Each row is a point on a tangle of strands that fork and nearly touch. The rows are in no order.
In the rows, zero is written as 128.
Two points are linked if the straight distance between their rows is under 154. Some points are linked to none.
J_900: [166 151 138 134 178 148 199 121 139 147 131  99 119 141  72 150 119 154
 121 144  90 111 111 119 100 122 139  84 160 121  92 159 115 122 109 136
  74]
J_591: [170 150 153 155  63 131 138 160  64 129 110 115 164  78 151 105 128  91
 147 167 156 142 152 186 125 203 125 136 127 104 107 113  71 138  90 110
 136]
J_300: [ 72  95 114 133  89  84 163 179 155 102 130 112  95 103 170 115 152 151
 126 138  99 138 146 148 138 166 155 146 133 133 156 194 193 101 141  88
 169]
J_667: [162 163 164 125 106  87 156 126 110 174 179 119 111 136 124 139 140 127
 141 171 158 175 118 164 137 183 117 154 112  68 137 116  48 126  87 121
 118]
J_910: [123 120  37 166 130 189  55 103 106 120 109 154 128  91 113  94 150 137
 172 158 132 103 198 145 117  94 125 108 120 145 110 101 157  69 159 126
 146]
J_282: [135 131 169  74  92 124 101 132 109 146 197 151 117 144 165 143 135 117
 140 136 145 135 137 141 152 152 103 155 104 104 167  97 125 109 136 133
 100]
J_588: [117 104 175  48 172  98 173 100 175 136 185 149 126 171 147 173  91 150
  94 105 103 155  81 125 162 130 120 111 157 166 163 117 168 114 139 133
 102]
J_129: [134 122 118 102  97 168 132  84 121 130 151 161 124 113 163 126 118 136
 127 164 119  80 138 107 144 127 127  96 151 158 115 164 183 112 155 107
 123]
J_293: [163 155 101 168 118 156 117 114  93 131 101 160 167  75  75  92 138  79
 169 157 172 130 150 159 143 150 133 111 128 151  62  93  91 111  83  91
 137]
J_756: [ 77  88  62 102 188 140 121 124 174 120  91 140 151 156  75 105 119 116
 124  70 140 140  79 121 129  29 151 146 126 151 106 103 153 104 133 124
 122]
J_265: [116 110 157  74 144  54 170 113 159 137 141 128 138 162 159 156 107 126
 106 112 134 183  70 104 176 140 130 136 148 149 154 134 144 136 110 129
 133]
J_481: [119 108  67 109  74 144  95  99 115 130 146 157 130  97 184 115 136 153
 147 175 116 106 174 140 136 131 127  84 149 137 140 150 188  73 163  89
 148]
J_590: [145 143 118 186 105  79 174 124 129  99  70 111 172 132 121 108 132  92
 114 122 124 139 123 108 148 114 172 100 159 149  83 150 116 145 104  99
 198]
J_521: [157 161 109 203  78 114 150 111 126 109  83 162 143 113  99 126 156 121
 121 168 118 126 168 110 138 140 171  99 156 147  84 190 101 150 109  63
 189]
J_788: [170 152 173 106 167 154 165 101 147 135 134 135 113 164 106 171 124 175
 112 148  75  86 115  70 122 142 121 100 165 157 111 186 134 148 112 149
  89]
J_820: [130 134 160 124 199 105 173 170 110 133 138 109 111 114  76 126 138 142
 152  87 147 126  82 126  54 142 135 190  85 146 155 113 123 159 137 178
  78]
J_71: [145 155 135 104  93 147  69 102 101 129 142 203 150 124 145 123 152 116
 143 148 150 115 137  84 173 132 113 148 117 161 104 110 115 144 108 124
 153]
J_475: [133 111 114 159  92 141 154 122  93 120 114  90 147  68 196  88  92 112
 121 142 142 112 140 167 125 125 128  98 144 119 131 130 174 126 157 133
 157]
J_751: [ 78  74 124 121 187  70 166 155 177 143 143  78 101 149 132 163  48 143
 102  63 128 186  90 142 129 145 101 162 128 149 169 119 163 164 170 160
 120]
J_250: [138 102 144 159 114 138 176 104 124 138 140  79 113  74 190 114  77 144
 101 154 144 107 125 172 109 151 109  91 138  99 159 156 171 144 167 136
 140]
J_484: [ 92 130  93 160  99 112 172 169 156 100 102 125 103 107 102 105 167 142
 128 128  83 123 159 128  94 135 171 141 113 127 139 187 162 108 145 114
 145]
J_356: [158 158 161 132 165  95 115 121 120 102  85 138 139 159 132 120 128 128
 122 111 132 136  78  85 115 123 140 153 125 152 109 144  95 197  80 192
 165]
J_113: [101 127  53 139 156 172  99 126 128 128 142 149 111  90  90  83 161 136
 142 114 131  92 146 143  92  44 138 142  96 146 122 107 161  82 160 150
 119]
J_852: [142 118 153 160  61 104 150  99 115 174 152 129 118 112 185 149 117 136
 135 196 158 164 152 154 155 200 119 116 135  80 153 143 100 150 130  51
 162]
J_618: [138 124 165 106 124 153 171  95 143 131 155 153  99 136 149 153 122 168
 116 159  98  78 117  81 126 155 125 124 146 166 141 212 180 148 154 128
 110]
J_78: [174 167 152  89 133  53 154 142 115 140 120 111 135 160 110 127 138 121
 140 148 142 184  86 164 108 162 157 130 134  81 102 117  55 111  52 139
  97]
J_308: [ 95 109  75 166 116 139  55 144  94 114  95  86 156 125 158  98 120  86
 150  98 147 146 173 162 139  79 137 120 121 104 133  48 131  96 151 134
 155]
J_70: [163 136 201 105 101 197  67 116 115 109 135 129 146 115 196 150  87 122
  94 118 133  78 155 110 149 172  66 105 132 128 128 117 124 156 117 155
 126]
J_660: [102 103 141 123 190 174 153 118 118 142 163 127 109 108 125 126 118 150
 126  98 137  82  89  96  94  85 105 154 106 183 154 121 173 176 182 192
 125]
J_568: [135 145 101 213  85 153 114 110 112 125  92 157 127 122 107 149 145 143
 126 187 114 119 197 117 127 142 145 104 147 123 108 176 107 149 139  74
 170]
J_168: [123 106 139 127 188 123 181 174  95 130 122  67 134  98 105 107 105 117
 152  68 141 128  89 148  52 127 139 163 103 140 150  94 143 154 143 193
  84]
J_897: [125 139 140 162 179  57 131 127 153 101  84 125 135 172 112 126 125 133
 123  83 140 163  67  80 112 119 151 180 112 161 149 162 105 208 112 179
 185]
J_561: [153 129 148  37 147  78 178 147 136 128 142 125 147 167 100 145 129 127
 136 125 108 159  79 172 116 133 161 102 161 113 116 101 123  50  97 106
  45]
J_809: [ 77 100 143 134  79  64 151 157 155 100 125 106 113 125 191 131 141 131
 119 134 115 158 137 117 180 165 147 127 151 132 151 180 169 130 131  74
 192]
J_297: [126 124 118 141 102 130  63 142 117 129 129  90 144 147 152 140 111 108
 130 115 136 152 175 149 151 128  98  95 119  70 142  66  99 121 123 116
 127]
J_762: [120 145 151 119 140 158  67 142 128 118 138 158  88 158 103 147 181 157
 120 111 104  83 128  68 116  97 103 179  92 139 144 141 112 165 125 162
 110]
J_536: [176 168 134 127  86 109 125 154  74 127 103 127 170  95 109  95 144  80
 159 149 145 149 137 173 119 190 132 123 130 117  75  96  62 115  55 116
 119]
J_391: [154 132 171 133 147 219  91  95 117 131 127 120 154  92 175 125  70 106
 108 118 160  72 126 120 156 135  76 101 149 149  95  98 117 144 124 156
 132]
J_257: [144 124 191 137 141 121 179 123 141 146 162  69 113 119 152 145  86 133
  96 125 144 135 121 154 125 159 102 106 122  85 159 125 118 143 139 147
 106]
J_407: [128 131 100  71 114 135 109  89 138 150 194 186 126 158 105 145 156 120
 163 157 130 131 124 115 171 116 126 101 139 141 104  97 137  67 134  82
 108]
J_801: [119 135 124 172 121 205  82 105  98 155 143 186  97  92 115 125 153 152
 130 153 157  81 155 118 108  95 119 170  95 140 128 121 120 159 163 131
 137]
J_673: [ 78 105 120 138 153  61 162 174 168 140 135  91  91 146 103 142 111 137
 116 103 118 178 102 139 133 151 131 186 105 129 162 145 143 146 156 139
 125]
J_55: [141 127 119 109 135 141  68 112 159 129 144 107 133 178 119 165 112 125
 127 127 121 137 161 130 154 134  79  46 145  75 108  83  99  93 107  90
 105]
J_403: [120 129  87 168 161 157  98 139 130 111  87 152 129 105  76  76 165 100
 144  70 145 104 129 131 100  43 159 159  91 137 107  80 116 121 117 126
 119]
J_149: [117 109  51 155  78 138  95 134 115 125 116 115 118 105 163 126 149 174
 136 183  87 124 210 160 104 152 133  72 150  92 153 165 153  70 156  89
 148]
J_956: [163 149 189 122 143 136 134  94 132 182 182 107 123 138 144 151 101 132
 103 137 158 149 116 146 142 156  91 124 128  76 138  95  48 141 102 133
 129]
J_819: [152 161 155 153 152 121 168 167 119 132 133 114  84 114  50 131 171 149
 141 135 120 111 124 130  63 149 138 170  87 109 127 154  86 156 120 151
  82]
J_676: [ 91  87 147 121 189 130 163 124 144 151 174  85 109 115 142 138  68 137
 103  87 143 131  92 138 110 108  90 136 116 151 175 108 167 168 188 190
 129]
J_387: [116 122 111 145 109  83 152 141 132 104  76  85 167 147 136 116 120  86
 115 101 120 150 118 118 156 109 159 105 157 122 110 125 130 127 115 109
 163]
J_75: [151 152  93 181 155 169  96 135 105 122  96 165 134  90  61  77 164  96
 161 102 165 112 149 152 109  87 134 147 102 139  75  78  82 113  85 107
 117]
J_139: [ 93 112  87 134 178 155 124  94 152 139 129 133 135 148 110 117 113 114
 119 102 140 125  94 102 161  39 125 119 137 145 110 108 156 117 146 131
 138]
J_960: [108 121  95 139  76 132  68 166 100 138 146 118 122 135 153 133 151 126
 155 154 123 163 203 162 132 143 121 124  95  76 170  86 118  94 147 118
 126]
J_258: [133 123 128 133 165 176 122  94 122 152 147 123 131 126 127 119 103 113
 128 118 155 101 107 120 152  79 100 114 141 130  99  86 125 119 133 138
 121]
J_405: [ 57 106 120 174 135 118 139 136 188 127 125  91  72 140 137 158 112 169
  88 138  85 124 143 100 132 127 104 132 137 130 172 193 168 157 194 138
 171]
J_677: [114 127  81 190  93 151 134 113 126 145 124 121  90 115 123 145 137 165
 122 194 104 123 187 147 103 139 140  99 144  84 141 183 130 119 160  88
 143]
J_558: [131 129  64 168 104 177  68 154  89 135 126 146 125 104 103 110 167 136
 176 170 119 130 213 170 101 133 134 119  97 101 123  93 117  86 140 110
 116]
J_137: [115 119 126  89 118  70 146 140 144 127 113 111 152 159 139 136 121 107
 118 109 125 174  92 120 164 120 142 119 141 117 130 122 125 115 109 121
 130]
J_803: [106 108 121 120 153  58 137 141 152  94  66 124 179 164 125 117 111 105
 118  58 143 179  68  98 139 106 167 183 125 170 154 133 137 175 116 156
 177]
J_508: [139 141 142  92 115 119  65  97 114 117 120 168 166 147 161 124 130  99
 134 115 150 124  97  75 183 107 110 129 137 158  95  95 113 147 101 141
 162]
J_406: [ 96 142 125 104 117 144 113 135 160 132 177 173  73 161  92 165 177 164
 122 149  87 106 152  92 122 122 122 165 101 130 158 180 144 118 153 128
 106]
J_965: [118 123 155 118  60 102 102 132 122  91 115 134 136 137 202 140 138 118
 119 132 115 127 141  80 176 151 119 122 139 138 143 153 157 149 131 110
 170]
J_958: [165 142 171  66 147  49 194 161 129 137 129  96 138 158 114 147 127 135
 136 133 118 177  81 169 107 169 162 119 148  99 136 121 105  88  72 126
  60]
J_333: [172 158 154 161 159 163 185 153  96 137 117  94 118  91  67 118 135 134
 132 136 120  95 125 146  66 144 139 135 121 117  91 143  89 147 109 159
  79]
J_954: [ 77 125 135 133 115 123 116 162 180 106 129 116  69 161 123 163 147 171
 108 134  62 110 151  85 124 152 109 151 122 125 167 205 160 137 167 135
 133]
J_620: [ 77 131  92 162 122  97 140 179 160 117 110 103  92 142  70 137 158 129
 118 111  95 155 149 142 103 119 158 170 100  92 153 155 119 114 144 126
 131]
J_194: [ 98 113  73 124 172 126 110 139 174 116  86 174 135 133  59  92 155 114
 129  56 141 134 101 118 106  27 171 168  91 144 124 107 118 124 123 119
 121]
J_547: [171 171 158 132  99 159 112 116  89 116 115 193 140  93 111 115 152 122
 132 156 140  92 138 109 122 156 128 164 113 163  97 162 103 167  94 141
 132]
J_65: [148 121 186 106  90 147 104 120 129  87 120 112 139 124 213 144  95 128
  92 113 112  91 147  93 155 158  90  79 146 135 137 149 174 155 131 137
 135]
J_969: [149 131 145 176  71 167 116 117  79 150 116 144 149  85 172 130 100 114
 136 185 163 130 159 163 141 183 113 131 126 107 131 122  94 161 132 102
 161]
J_420: [130 110 104  68 144  95 144 157 142  87  57 121 190 141 105  86 145  88
 150  61 124 146  97 133  87 116 190 167 123 138 119 100 139 115 102 146
  87]
J_124: [140 138 144  72 171 105  65  95 139 113  85 160 155 191 148 123 127 131
 123 107 156 141  58  81 136  81 130 142 140 156  98 113  95 161  76 171
 146]
J_858: [179 158 165 144 123 176 176 112  86 151 125 156 137  72 103 118 116 127
 126 173 151  88 117 146 105 171 137 148 128 145  89 167  96 155 106 134
 101]
J_324: [132 111 150  33 159  97 168 119 158 125 182 128 135 168 124 153 104 131
 111 112 110 157  90 186 141 128 138  73 165 124 138  90 152  53 131 108
  61]
J_539: [127 121  77  93 122 142  98 118 159 119 142 125 122 167  98 149 138 120
 156 137 102 124 148 126 148 124 112  51 160 110  88 112 135  46 123  81
 100]
J_710: [ 98 106  84 133 105 123 121 131 114 123 126  85 146  90 178  91 106 106
 122 118 133 136 149 167 135  93 125 107 132 115 150 102 178  87 162 145
 150]
J_939: [135 130 161  63 123 151  92  83 137 160 211 167 122 169 148 153 131 127
 129 133 132 127 127 122 173 124  92 121 127 115 144  82 111 105 138 109
 115]
J_702: [117 119 154 126 180 178 102 131 116 130 130 141 114 139 118 127 142 148
 118  84 129  71  94  72 108  70 104 168 101 172 138 115 143 182 141 184
 117]

A fork is a point with three links. Follow the links from the first point to the second and name the forks in between, in order.
J_481; J_897 | J_333
J_960; J_956 | J_297
J_391; J_558 | J_403
J_293; J_282 | J_403 J_297
J_282; J_969 | J_297 J_403

A fork is a point with three links, a tip a point with one. Leave the first point through the second and follow the links. Name the first fork or tip that comes.
J_620; J_484 | J_403
J_71; J_508 | J_803
J_590; J_521 | J_333
J_561; J_958 | J_297
J_70; J_65 | J_405
J_403; J_75 | J_852

Follow the links from the first point to the second, and from the first to the third. Name the last point that the two ways share.
J_547; J_677; J_168 | J_333
J_910; J_407; J_958 | J_297
J_591; J_484; J_297 | J_403
J_667; J_282; J_139 | J_297
